Points on a hilly landscape, in no order, each with its height.
From any point a ball takes the steepest step (drop divided by distance) to one of its 2 nearest points. It stops when none of these is lower. Distance is the straight distance between rows; heights are no part of it.
(752) h=40.8: [-18   5  -7 -29   0 -21  -2  10   7   4   7 -14  20  -4 -30  15   4 -23
   6   2  -5  20   7  -9 -14  12   8 -21  -1  16  12  13]
(1095) h=63.6: [ -9   5  13 -11  12   5 -13  -9  22  -9  -8 -11  -8  -5   9  11  -7  13
  -7 -17  17   7   0  -5  16  -1  29 -15  22  11  -6  23]
(836) h=11.1: [-18  10   3  11  -2  14  -6   4  11 -25   8  19   5  18   4   5  10  11
   2   9  -9   6   5  -7  10  -8  -3   9   3 -11  12  24]
(504) h=71.4: [ -3 -10  -2  13   6  11 -18 -19  12   0  -5   5 -25  -3  15 -33 -17  14
 -16 -12   8 -13  21  23  19  11   1  11  15  -5 -27  13]
(1153) h=37.9: [ -9  17   4   7 -15  -1   4  11 -17   4  20 -25   8  13 -17 -17  22   8
 -10 -15 -22 -10   5  -2 -17 -17   2  -3   4   3   8  16]
(655) h=64.4: [ 23 -13 -13  26 -16   7  18   3 -20  10  -3  -1  -3  -3  -1   8  15   5
  -4   7   2  -2 -35  -4 -18  -3 -18   9  -2   6   1 -22]
(116) h=35.0: [ -6 -10  30  -6   3   8  -9   2  22   2  -4   1  -6  20  -1 -12 -11   3
   7  17 -17  -9   5  11  -4  26  33   2  19  25   9   7]
(169) h=49.5: [ 16  10   8   0   7 -10  14  11  12 -26 -15  17 -13 -17  14  23  -1 -11
   4  -5  -4  -7  -4   1   6  14  -3  -3 -18 -16  -5  -1]
(1432) h=46.3: [  6 -18  -6   4  -8  -3  -4  24  10  -7  -1  19   2 -11  33  16 -16  -4
  15  28  -1  -3  20   5   8   2   1   5 -20 -35  14 -18]
(356) h=33.2: [-10  16 -14   6 -12   4   0   1 -23  -5   5 -24   1   4 -16 -18   7   8
 -17 -21 -14  -4  11   8  -5 -15  -7   1  -4   6  -7  25]
(1357) h=34.5: [  6   7  -3  -5  -3  14   6  17 -14  12  29  11  20  16 -18  -4  17   4
  10  23  -3 -11 -15 -18 -31 -23 -23  12  -2 -14   8  -2]
(155) h=66.5: [  6  -7  -2  23   8  32  -4 -19 -11  -6   0  22   0  15  -4   6   5   4
  -7  21  -9  -2 -23  -7  -6  -3 -26  23  -9   8  -6 -15]
(88) h=58.4: [ 13  -1  12 -26  -5 -10  11  32   4  37   6  -7  14  -7  -1   9   0  10
  -1  -3  28 -12 -19 -14 -27  -7   8 -24   7  -6   5 -12]
(1173) h=50.0: [ -8   4  15  10 -10   1  -6  -2  -8  27  11 -32   1  -3 -10   9   2  19
 -18 -21   5  16  26  -8  16 -10  24 -35  16 -15  -6   1]
(1057) h=42.6: [-17   0  17   3  19   5 -18 -30  10   2  -6  10 -17  11  -3 -20  -4  -1
  -3  -4  -5  -2   6  14  12  23  11  -2  15  31  -9   5]
(300) h=38.8: [ -1  -3  29 -10  23   9  -5 -18  12   8  -1   4  -4  19  -3 -13  -5   5
   2   3   3 -10 -17   5  -9  19  21   0  21  34  -4  -2]
(323) h=59.4: [ -7  -7  12 -17   6  15 -15   6   7  29  23  -5   0   2 -10  13 -14   6
  -1  15  16  -2   9 -23  -9 -19  -3  -4  20  -4 -24  17]
(1329) h=37.3: [-10 -16  -1   8  23  -2 -19 -16  19 -20  -4  29  -4   4  27  13 -17  -6
   4   6   1  18  21  21  27   5   8   2  -9 -15 -13   6]
(621) h=24.8: [ 19   1  18   9   1  22   7  -3  12   2   0  -8   6   8   8  -7   4  20
  -7   7   5 -19 -26   1 -13   1  13  10  21  10   4  -8]
(1172) h=65.3: [ 17 -19 -11  25  -9  23   6  -7 -17   6  -5  11  -3   2   6   3   2   4
  -7  18 -12  -9 -27   0 -14   0 -22  26  -6   2   0 -32]
(683) h=37.0: [ -9  19 -21 -15   3 -12   2   8  -3 -20  -5  -8  12  13 -29   2  23 -17
  -8 -11 -19   7 -11  -3 -15   6 -10   0 -10  40   3  26]
(482) h=40.1: [ -5  23 -26 -24   1 -18   5   8  -1 -14   6  -5  13  12 -15 -11  16 -20
   5 -13 -10  -3   2  -6 -16  -4 -18   6 -21  19  -4  27]
(384) h=37.2: [ -2  10  -6 -27   2 -21  -2   8  13 -14  -3   0   6  -5 -21  18  -3 -28
  12   0   1  10  10  -9   2   3  -3 -11 -13   7  -2  28]
(163) h=48.6: [ -8  -7   7   8  11   3  -5   0  -2  -8  -9  14 -20  -4  -3   0  -4  -3
  -5   8 -24  11  20  13   8  30   1   0  -3   3  -5   4]
(624) h=63.5: [ 11  -1  -7  -2  -6  -3   7  12 -10  -7  -7   2  -8  -1  -9   8  10  -9
  -5   6  -2   2 -27  -6 -11   4 -15   9  -5  11   7  -4]
(900) h=62.5: [ 18   2 -10   4   0  -1   6  11 -13  -7 -17  14 -21  15 -12   2  22  -7
  -5  -3  -8  -9 -38  -7 -14  12 -29  15 -17  22  -1  12]
(1199) h=26.6: [ 12 -23  -4  11  11   7 -16  -9  11 -19 -10  32 -20   0  19   5 -22 -18
  -1  21 -13  -3  17   7  19   9 -16  12 -19 -13 -30  10]
(1211) h=42.7: [-13 -16 -11  -2   7 -11  -8 -15   2  -8 -19  -2  -3 -18  12  12 -25  -4
   3  -6  14  26  16   9  24   9  16 -10   1   8   4   1]
(1039) h=67.8: [ 12 -13   4  10   7  26 -14 -18  -1   0  -4  12 -14  21  -5   1  -3  -1
 -19  20  -1 -10 -27 -10 -11   3 -23  26   3  18 -16   0]
(737) h=53.9: [-16  -5  -8 -10   2  -5 -16 -20   8  20   1  -2  -4  -9  18 -39 -20   4
  14 -18  17  -7  12   6  13  -9   7   2  16   6  -8  -9]
(350) h=48.9: [ 14  -1  -2  29 -36   7  13  10 -17  -6   1 -32   5  -6 -10  17  12  14
 -21   8  -8  14  -5 -11   4  -7   0   3   7 -16  18  -4]
(226) h=40.7: [ -8  11   0  -2  19  -7  -4   0 -18   1  12   6  -9  18 -25 -11  15  -7
  -7  -7 -17  -3   2   2 -15   1 -20  -1  -8  14 -19  21]
(1062) h=56.1: [-26   1 -21 -12 -21  -2  -5  11   2  14   9 -14  19 -11   0 -19  -1   9
  15 -19   3   6  29   4  13 -21  16  -6   4  -8  14   0]
(1146) h=21.9: [ -2  -5   2  15  11  11  -6  -9   5 -15  -6  26 -14   1  16   2  -8  -6
  -2   8  -6  -1   8   5  13   5 -18  11 -10 -16 -16  -1]
(1191) h=76.5: [ 19   7  -5   0  14   3   9   0 -12   8  10  15   8  -2   9   8  15   0
  12  -3  26  -5 -26 -14 -10 -29 -24   0  -7 -12 -16 -13]
(107) h=27.8: [ 25  -6  11  -3  25  -8   5   6  -2  14  12  19 -23   3  -3   7   4 -16
   2  12   7  -9  -9  -3 -13   1 -26  -8 -13  -8 -41   8]
(928) h=34.7: [ 19 -13  14  22 -18  -8   3  -6   9  -7 -24 -31 -10   5   8  -3  -8   9
  -5   8 -11   0   1   6   8  27  29  12  12  10  21 -15]
(1273) h=28.0: [ 15   7  12  -1  -2  -3  12   2   0   7   1 -15  -7  -1   5 -14  11  12
  -5 -16  18 -15 -25  -1  -8 -10   7   0  16   9  -4  -1]
(475) h=32.9: [  0   2 -21  -4 -14   5   0  -1   2  -8 -13  -4  -9   6   3 -42  -9   1
 -12 -13 -11 -22  -3   6   2   1 -21  31   2   8  -7  18]
(1283) h=43.0: [  1  17 -37 -25  -9 -11   5  12  -5 -12  -8 -13  10  -1  -7 -15  -5 -16
  -2 -17   4 -10   6  -4  -1 -14 -29  19 -19   5 -19  34]
(1262) h=38.0: [ -4   2  18   4 -10 -17  22   8 -12  12   0  -2   7  -6 -10  -2  11  -2
   8   3 -18   6  -5  14  -9  29  22 -17  -7   0  36 -36]
(1033) h=77.7: [ 32   1  -8   0   4   8  15  -6  11 -14  -9  24  19   0  21   8   4  -7
  17   6  15 -18 -31  -6 -10 -17 -21  15 -18 -18  -8 -16]
(488) h=49.1: [  3 -16  13   7  34  -2   8 -12 -13   4  -5   5   4  -4   2  36  -7  -9
  -1  15   6  13 -11   5 -12  16  11 -17   0   9  -8 -23]
(71) h=28.4: [ -8   9  -3   3  -1  16  -1   3  -7   0  27  16  22  19 -19   7  10  -5
  17  30  -7   3   2 -18 -17 -17 -16  10  -8 -11  10   6]
(688) h=21.6: [ 10   1  11  -8  27 -10   0  -8  -2  13   6  15 -23  -6   0  13  -6 -19
   0  -2  13   1   7  -2   5   2 -20 -15  -9 -15 -42   6]
(1185) h=48.4: [  8  14  11  -8  -3  -4  14  22   9 -15  -5   8  -2 -11  -2  25   8  -3
   2   5  -2  -1  -5  -7  -6   9   8  -4  -9 -12  20   3]
(288) h=69.1: [  2  -8  19  16   3  22 -10 -21   4   3   1   3 -20  18   3 -23   1   6
 -18   9  -6 -21 -14   3  -5   7  -6  19  14  19 -14  -1]
(146) h=19.4: [-16   3   3   7   5  21 -12  -4   1 -12  14  14   9  25  -8   0   1   0
   4  19 -11   8   3  -8  -1  -8 -13  16   7   7   3  17]
(1043) h=19.0: [-15  14  13 -16   7   1   1   3  26   9  -2   4  14 -11  33  -4  -4  19
  29 -15  21 -20   5  -4   8 -20  23  -9   7 -16   9 -21]
(567) h=59.6: [-15 -11 -13  18  18   6 -10 -26 -11  -2  -7  20 -16 -11  13 -18 -13   0
   0  -5   0  11  25  25  24  17 -10  -1  -7  -4 -20 -14]
(757) h=17.6: [ -1  12  10   2  28  -8   1 -16  11 -11 -11   5   1 -16  21   2   6   2
   5 -24  21  -6 -19   4  10  -8   7  -7   0  -6 -12 -16]
(993) h=39.2: [  3  -3  -4  12   4   2  -5 -25 -15  11   3   9 -13   5   2 -29   8   5
  -3 -11   1 -16 -17   6   0  -4 -21  15   2  15 -10 -21]
(579) h=71.1: [-12  17  -7  -2  -6  -8   6  19 -10   4  12   2   6 -14 -11  16  13   2
  -3  -6   2   8  17 -17  -1 -20  -6 -18 -14 -32  12  -1]
(806) h=56.3: [-23   4 -21   9  -4   7   5   0 -24  -1   0   2   3   6 -34  -7  10  -9
  -9   5 -36  15  23  18  -4  21 -10  -1 -16  13   2   5]
(1444) h=53.0: [-18  11 -24   4 -31   1   1  15 -15   4   7 -29  18  -9 -13  -5   6   8
  -7 -15  -4  14  27   4   9 -13  11  -9  -3 -13  16   3]
(1401) h=70.2: [  7  -6   7  22  -5   8 -14 -32   4   0  -4 -12 -23  16   2 -34  -3  15
 -19  -8   1 -13   7  11  11  13   1  15  19  13 -16   6]
(1168) h=67.3: [ -7  -2  -9  23 -18  15   5  13  -8  -6  -2  -8 -11  -7  -2   2   2  20
 -23   1 -19  12  33  24  18  11   9  -2  -2 -31   9  14]
(414) h=33.7: [ 10  -2  -8  26 -23  -5  20  -8 -30  -2  -4 -14   5  -8 -10  20  22   2
  -3  -2  -9  25 -24   4  -6   2   3  -5  -6   8  25 -29]
(588) h=44.9: [-12 -14  -1  -7 -16 -12   0  16  -7  11   8  -4   8   3 -34   8  -2 -19
  -6  30 -26  11   5   1 -27  27   1 -13  -1   4  16  -9]
(1203) h=45.2: [-11   3 -21 -24  -1 -22  -6   0   1  -6 -17  -5   7 -24   0   4 -17 -12
  14 -19  15  17  20   1  19   1   4 -14  -6   5  -1   6]
(377) h=39.4: [  6  11 -15  -8  -8  -5   4  20  -8  -2  16   0   7  12 -16  -1  13  -7
   2  14  -6  -8 -13 -22 -20 -21 -32  10  -9  -3   3  20]
(124) h=52.0: [-16   3  -1 -30  16 -10 -15 -10   6  22  16   2   4  -2 -10   2  -8 -12
  22 -10  18   7  19 -15   8 -19  -1 -19   1   0 -22  14]
(1259) h=56.0: [-11 -18   1   9   2  -6 -14 -34   6  11  -2  -9  -6  -5  22 -22 -24   3
   8  -5  20   1   8  13  13   3  16   6  20  14   2 -19]
(592) h=54.6: [ 24  -3   2   0 -17  18  21  26  -5  -1   3  -8  18  -6  -6  36   8  13
 -16  20   3   1 -26 -13 -27  -6   2  -3   2 -17  24  -9]
(1050) h=54.0: [  1   8  10 -13  12  -7  -9  -4  22   7   0  11 -12 -10  32 -34  -9   0
  14 -18  20 -31   4  -2  10  -7  -9  13   2 -13 -24  -3]
(1031) h=47.1: [  0   1   2  19 -38   9  13  14 -11  10  15 -18  21  -9  -6  15   6  16
 -12  14  -3  10  -2  -9  -5 -15   5  -5   5 -24  32 -18]
(541) h=51.7: [-10  -6  -2 -13  -5  -2 -10   3   6  14   7   0   3  -9  14 -23 -17   3
  15  -1   7  -6  14  -1   9  -4   1   6  12   0   2  -2]
(1257) h=43.3: [ -8  14 -13 -13   5  -5  -6   4  -2  -9  11   5   5  19 -14 -15   4 -12
   2  -2 -15  -8   7  -6  -8  -6 -24  14  -9  10 -16  33]
(412) h=40.5: [ -5   3 -15 -16  -3 -10  -2  14   9 -12  -9  11  -1  -2 -15   2  -8 -18
   9   7 -11   9  26   4   9  14  -6   0 -16 -11  -2  24]
(121) h=40.9: [ -7 -10  14 -13 -10 -18  12  24  -2   9  -4  -6   6  -7 -14  10  -5 -11
   0  19 -19   8   2   2 -16  28  20 -19  -3  -2  32 -18]
(147) h=43.7: [  2  -8 -13  -5 -12  -9  -6  15  10 -20  -9  18   0  -6   7  10 -12 -13
  15  17 -12   9  20   5   8  10  -5   7 -24 -18  16   4]
(1415) h=45.1: [ 10 -10  11 -14  34 -18   4 -13  -5  17   1  20   3  11  -4  -1  -5 -19
  24   7  10   2 -16   5  -9  16   1  -9 -10  19 -11 -24]
(477) h=31.6: [  4  -2  21   0  -3  -3   1   0  17  -9 -16 -12  -8   7   0  -5  -3   3
  -3   6 -12  -1  -2  12   2  28  28   1  14  25  20   2]
(442) h=26.7: [-18   7   3   8  10  -3   2 -26 -16   8  11   2  19  -8   6   1   4   2
  16  -8  12  18  -9   5   5 -11  15 -13   1  14  11 -36]
(863) h=78.2: [ 17  -8  -5   7   4  11   6 -18  16 -27 -19  28  26  -5  29  17 -10 -13
  17  17  10 -12 -19  -2   5 -10 -13  15 -19 -23  -3 -15]
(1032) h=45.7: [ -9 -18   5   8  17   9 -20 -19   7  -9 -16  18 -25   7   9 -18 -13  -2
  -9   3 -11  -4  13  18  13  31   1   7   4  16 -14   6]
(991) h=55.8: [ 20  -1   6  -6 -10   9  16  11   0  15   0 -23  20 -10  -2  28   4  14
 -10   0  22   3 -26 -14 -19 -13  14 -10  16   0  15  -6]
(1462) h=70.0: [-10  11   1   4 -21  -1  12  28  -6   5   7  -8   1 -17 -15  12  13   6
 -19   0 -12   3  16  -8  -7  -3   2 -16  -9 -35  22   6]
(753) h=46.2: [-14   1  20  14 -11   4  -5   4   3  26  16 -17   4  -3   0   6   6  22
  -2  -5  -1  12  27   1  12  -5  30 -25  19 -17  13  -8]
(878) h=37.1: [  9  -7  10  26 -14  -2 -10  -6  10  -7 -12 -26  -7  10   5 -11   1  22
  -5  -6  -9  10  17  16  18  20  30   9  16   3  13  -5]
(500) h=52.3: [  7  18  20 -12  21  -6   0   9  17   6   9  18 -12   2  20 -16   5   2
  13 -11   8 -31   4  -3  -2  -7 -14   3  -8 -22 -23  -1]
(359) h=74.2: [-16  24   0   4   8  14  -3   2 -13  -4  28   4  16  11  -2   1  18  10
   7 -10   1  -3  -2 -22 -11 -38 -10  -2  -6 -16   2  10]
(87) h=41.6: [ -3  13   6   8 -28   8   9  17  -8   8  23 -19  15  13  -7 -14  19  16
  -1   1 -17 -13  -1 -11 -18 -23   1   7  11 -11  25   6]
(446) h=28.1: [  3   7   6 -16   6 -15  -1 -14  12 -27 -28   5  -9   2   5  -7   6 -13
  -3 -23  11  -5 -34   2   8  18   8   8   1  33  11   2]
(79) h=34.6: [  7   8  12   0  28   2  -2  -8 -10  10  17  16 -16  18 -12  -3  13  -1
  -2   0   4  -6 -11  -6 -11  -6 -21   1   1   6 -33  13]
(889) h=50.5: [  6   7 -15  22 -39   2   6   8 -16 -11  -5 -40  12  -6 -10  -1  11  10
 -13 -12  -9  14   6  -1  13 -10   3   1   1  -9  16   5]
(582) h=57.0: [  6   2   5 -25 -16   6   9  21   5  29   5 -21  21  -7  -4  26  -5  18
  -4  -5  31  -3 -20 -27 -16 -30  14 -17  15  -7   9  -3]
(325) h=22.2: [ -9  14   6   9  28  -8   5 -20 -17   1   7   6   4 -14  10   9  11   0
   8 -19  19  10 -10   8   7 -14   3 -18   1   4  -9 -28]
(68) h=50.6: [ 17   6  13  -9  12 -11  11  15  13  -2  -2  18 -11 -11  10   7   0 -11
  12   4   0 -18   4   0  -4   6  -9  -2 -15 -22 -11  -4]
(1147) h=44.7: [  2   7   9   5 -33  17   6  15  -1  21  25 -24  21   7  -4   1   6  23
  -2  12   1  -5  -4 -17  -7 -26  11   0  16 -20  20  -7]
(503) h=13.7: [  2  23  11  -8  17  -2   8   4  22  -9  -5   8   6 -14  28   7   5  10
  12 -18  23 -20 -13  -3   9 -18   5  -5  -3 -24  -7 -14]
(933) h=52.2: [-23  -5 -11  17   1  12  -7   3  -8 -12   2  11  -7  10 -19  -3   5   5
  -5  13 -35  17  30  20   9  20   3   2  -1   1   8  15]
(1455) h=25.3: [ 23 -23  18   7   8   0  15   6  -1   1 -20  -6  -8   0  10  15 -13  -3
 -11  17  -9 -17 -20  10 -18  32  24  -1  -1  12   7 -25]
(955) h=35.9: [ 11   1   5  10 -20  -9  26   7 -14   8  -5  -8   8  -7   0   1  12   2
   5   3  -9   6 -20   7 -10  11  10  -1  -3   2  30 -33]
(202) h=48.3: [-20   7 -11 -25   8 -14 -11  -1   9  13   3   6   5 -11   0   6 -10  -3
  22 -15  15  15  29  -5  16 -13  11 -21  -3 -11  -1   6]
(614) h=30.9: [-10  10 -14 -12  -5 -11  -2  -9   6 -38 -31  -4   0   2 -16  -2   9 -14
  -8 -19 -12  10 -18   3   8  16   4   6  -4  39  16  13]
(95) h=47.2: [  1  -7  21 -13  34 -13  11  -4  -8  19   2   6   5   3  -8  18   0 -12
  11   3  11  12 -13   5 -16  24  21 -27  -2  20   1 -18]
(578) h=79.2: [ 15 -25 -14  -8  -8  -3  -9  -3  22 -23 -14  27   2  -2  27  11 -27 -25
  13  22   6   5   7   6  22 -12  -9  12 -21 -15  -1   9]
(563) h=59.2: [-18   4   5   7   7  14 -15 -17  -7   6  14 -23  -6  13 -21 -14   0   8
 -15 -17  -8   9  19   6  14  -9  16 -11  25  17 -20  34]
(335) h=53.1: [ 16  -7   2  10 -12  11  18  14 -20   3   2   3  12   8 -19  24  16   5
 -10  23 -10  11 -28  -4 -29   9  -4  -2  -5   5  21 -12]
(150) h=59.3: [ -6  -1 -14  13  -4  -1   6  -8 -22  -2  -8 -11  -9   9 -35  -5  13  -8
 -19  -6 -25   9  -3  10  -2  15 -12   3  -5  29  -2   4]
(963) h=30.4: [ -5  -2   0  23  -9   1   8 -23 -20   5   7 -14  16  -5   0  11   6   5
   6   3   4  27  -8   5   4  -9  13  -7   7  10  19 -33]
(841) h=39.9: [-10 -21  -5  15  25  -5 -11 -17  13 -24 -20  11 -11 -14  27  26 -21  -6
  -3   2  12  19  16  14  25  10  10  -9  -3  -7 -15   2]
(77) h=32.6: [  2 -30  -2  -5  13  -2 -27  -5  15  -7  -2  19  -9   6  18   9 -34 -10
   4  24   5   5  22   8  15   6   5   7  -6  -5 -17   8]
(918) h=77.2: [ 31  12  -3  -6  10   3  20   9   8   0   7  23  21  -2  10  20  17   1
  13   3  21 -15 -20  -9 -16 -26 -19  -7 -16 -24  -3  -5]
(1093) h=45.0: [ -9  -6 -18 -22 -11 -19   3  15  -5  11  11 -13  12   6 -36   9   6 -30
  -9  13 -18  14   3  -5 -26  20 -15  -7  -6  21  -3  11]
(605) h=61.2: [  5  -3 -28   1  -6  -6   0  -5 -15 -10 -17  -2  -8   8 -24  -3  14 -16
 -12  -8 -20   3 -24  -3  -2   8 -31  18 -16  35   1  10]
(1445) h=28.6: [ 20 -10  25   4   3 -10  14  -2   9  -3 -21 -12 -21   4  -3   6   3  -3
 -12   5 -11  -4 -21  15  -6  37  27  -1   5  28  11  -8]
(49) h=40.0: [  0   6   3  30 -15  11  -3   0   4 -15  -1 -19   0  11  10 -15  11  28
 -11 -22  -6   9  20  14  29  -2  26   2  10 -11   7  12]
(363) h=25.8: [  5  11   9 -20   8 -19   9   5  14  -6 -15   0  -1  -6  12 -13   1  -4
  14 -16  11 -10 -24   3  -2   6  12   3   4  20  13 -11]
(1280) h=34.0: [ -3  12  -2 -21   8 -12  -4  -1   5 -23 -10   0  -3   8 -22   7   5 -17
   0  -7  -5  11  -8  -8  -2  10  -2   1  -2  31  -1  23]
(770) h=68.7: [ -7   3 -13  16 -25   5  16  20 -19  -8  -5 -14  -5 -16 -17  10   6   5
 -27  -2 -18  13  19   6   6  11   0 -11  -7 -29   8  12]
(530) h=17.3: [ -9   2   8  18   5  22  -5  -1   9 -23  -4  16  -8   6  14   3   4  11
  -6   9 -13  -3   1   3  11   7  -5  14  -2  -7   4   6]
(143) h=62.0: [  5  -7   1  -8  -6  11  -5   9  -6  19  16 -14  -7 -11   0  13 -10   7
 -17   4  16   2   3 -16  -3 -23 -17  -4  13 -15 -19  11]
(776) h=64.8: [ -1 -13  -4   0   3   9 -12  -6  12  -5 -13 -11 -18 -17  15   5 -18  16
 -17 -15  17   8  18  11  24   0  16  -5  16  -3 -11  19]
(1148) h=36.0: [  4   3  -9   0  -1  -4   5  -4  -4  -2 -13  10 -16  -8   8 -35  -2   1
   0 -12  -6 -16  -4   6   5   5 -18  20  -5   4  -4 -13]
(828) h=72.6: [-12  31   1  -4   1  -1   1  15   5 -10  16   9  10   1  -2   9  21   7
   7 -15   4  -8  17 -24   2 -41  -2 -12 -16 -31  10  19]
(1340) h=29.2: [  5  11 -22   4 -15   3   4   2 -21 -12  -7 -14  -5   3  -9 -24   4   3
 -18 -17 -10 -11  -5  -2  -6 -13 -25  19  -5   6 -10  24]
(1156) h=75.7: [  2  12 -10  13   2  12   6  -2 -20  -9  16   9   9   1   1  17  15   5
  -1   3  12   5 -19 -19  -3 -34 -26   6  -7 -19  -6  -2]
(935) h=61.9: [-17   7  10 -10   7  12 -18 -12  11  -6   6 -23  -6  11  -9  -7   2   4
  -9 -25   2   4  -1  -3  12  -6  22 -10  27  24 -13  40]
(1023) h=55.6: [  1   1   1 -15   9 -12 -11 -21  11   7  -5   2 -19 -10  18 -42 -13   0
   3 -24  21 -25   2   7   5   7  -4   9  13   8 -20  -4]
(575) h=66.0: [  5  -3   2  10 -20   8   0  18   9   0  -9 -20 -12 -14   9   5  -7  18
 -20  -9   1   3  19  10  17   4  16  -4   9 -20   6  14]
(343) h=36.2: [  1  -9 -10   2   5  -1 -13 -18 -17  20  11   6 -12  -7   4 -21 -12  -5
   2   2   9  -2   6  -4   1 -11 -26  12   7   1 -24 -15]
(4) h=49.0: [-15 -17  -6  -1  -4 -11  -2  13   6   5   9  22  17  -5  17   4 -18  -4
  27  26  -4  10  26   9   2   5  11   1 -17 -23  30 -24]
(19) h=78.6: [ 14 -17 -16   6  -4  -4  -1  -7   8 -26 -23  18   9 -10  34  20 -26 -20
  15  20   8  -2  -3  -6  10  -1  -7  14 -23 -14   1 -15]
(109) h=42.4: [  1   0   3  -4  20 -13   0 -20  -8  11   0  16  -5   4  -1 -19   8  -4
  14  -5   6  -3 -20   8  -7   6  -6   1  -4  26  -3 -26]
(131) h=23.3: [  2  13  17 -27  17 -10   4   1  22   1  -9   7  11  -8  27  -8 -13   3
  25 -12  18 -16 -11  -2  -2   5  23  -3   7   6   7 -15]
(967) h=51.2: [  6  -7   7   8  11   6  14   1 -17   0   0   9  10  -1 -15  43   5  -8
  -6  21  -6  18 -14  -2 -20  17   4 -18  -8  -1   8 -18]
(1200) h=42.8: [ -7   4  14  33 -14   8   1   1  -4   5  16 -20   6   4   6  -7  17  22
  -1  -6 -12  11  29  12  19  -5  18  -4  13 -18  14 -12]
(545) h=49.2: [ -6  -3  -2 -16  -6  -1  -7  18  10  10  11   8   5  -3   2   2 -10  -5
  13  17   1  -5  16  -9  -2  -5  -6   3  -1 -13   3   1]
(1375) h=28.2: [ 21   5  10   1 -13 -14  13  -2  11   8 -13 -16  -7  -3  16 -30   5   6
   8 -17   8 -23 -28  10  -3  11  13   8  12  15  10 -18]
(454) h=21.8: [ 29 -18  15   7   0  14   7   1   9   0 -14 -11   5   1  16   4 -11  12
 -14  20  -1 -24 -19   4 -17   8  16  13  12   7   1 -18]
(1487) h=42.5: [ 15   8 -30 -18 -16 -13   5  19  -8  -3   6  -5   7  -3  -8  -2   1 -17
   0  -4   3  -8  -2 -19 -10 -25 -43  16 -17 -13  -7  20]
(968) h=58.9: [-23  -4 -23 -20 -20  -2 -13  -3  15  14   9 -24  19   4   4 -34  -6   6
  22 -16  -1   6  19   7  14 -12  25   2  19  14   9   7]
(1158) h=29.6: [  7  -8  -3  -2  25  -7 -10 -25  -8  16   8   3 -16 -10   6   3 -13  -9
   2   0  26  -1  -7  -9   1 -13 -25  -1   3  -2 -40  -8]
(240) h=46.6: [  4   4   2 -18 -14  -9   3  33  13  -5   0   8   7  -8  -6  15  -3 -11
   8  22  -7  -6  10 -15 -13   2   2   1 -13 -27  23   6]
(1468) h=57.5: [-14 -25  -9  10  10 -10 -14 -36  -3   2 -16   6 -17  -9  19 -18 -26  -2
   2  -4   8   4  17  22  17  19   7  -1   5  15  -2 -17]
(215) h=54.7: [-17   4  14  10  -3  13  -8   3  -8  19  21 -23  -6   8 -17   1   4  18
 -19 -15  -4  11  34   6  13  -6  23 -27  20  -8 -13  27]
(1397) h=55.9: [ -9  -1  11 -35  12   2 -17  -2  15  34  19   3   5   6  -5  12 -15  -3
  22   7  18  -2  13 -24  -5 -19   7 -16  14  -4 -19  11]

Where does a ball stop that starts at each point below?
(605) => (454)
(582) => (1340)
(1062) => (1340)
(288) => (454)
(1191) => (454)
(121) => (503)
(776) => (454)
(202) => (836)
(88) => (1340)

Call two points neighbours if one is among the 2 nearest of the other. Go from one point of each pair to the other, from neighbour to neighbour, staying as low as possible. Name the highest point that can't be avoided.
(1340) and (503) => (1257)
(836) and (240) => (968)
(503) and (454) => (1375)
(836) and (503) => (1283)
(688) and (1340) => (993)
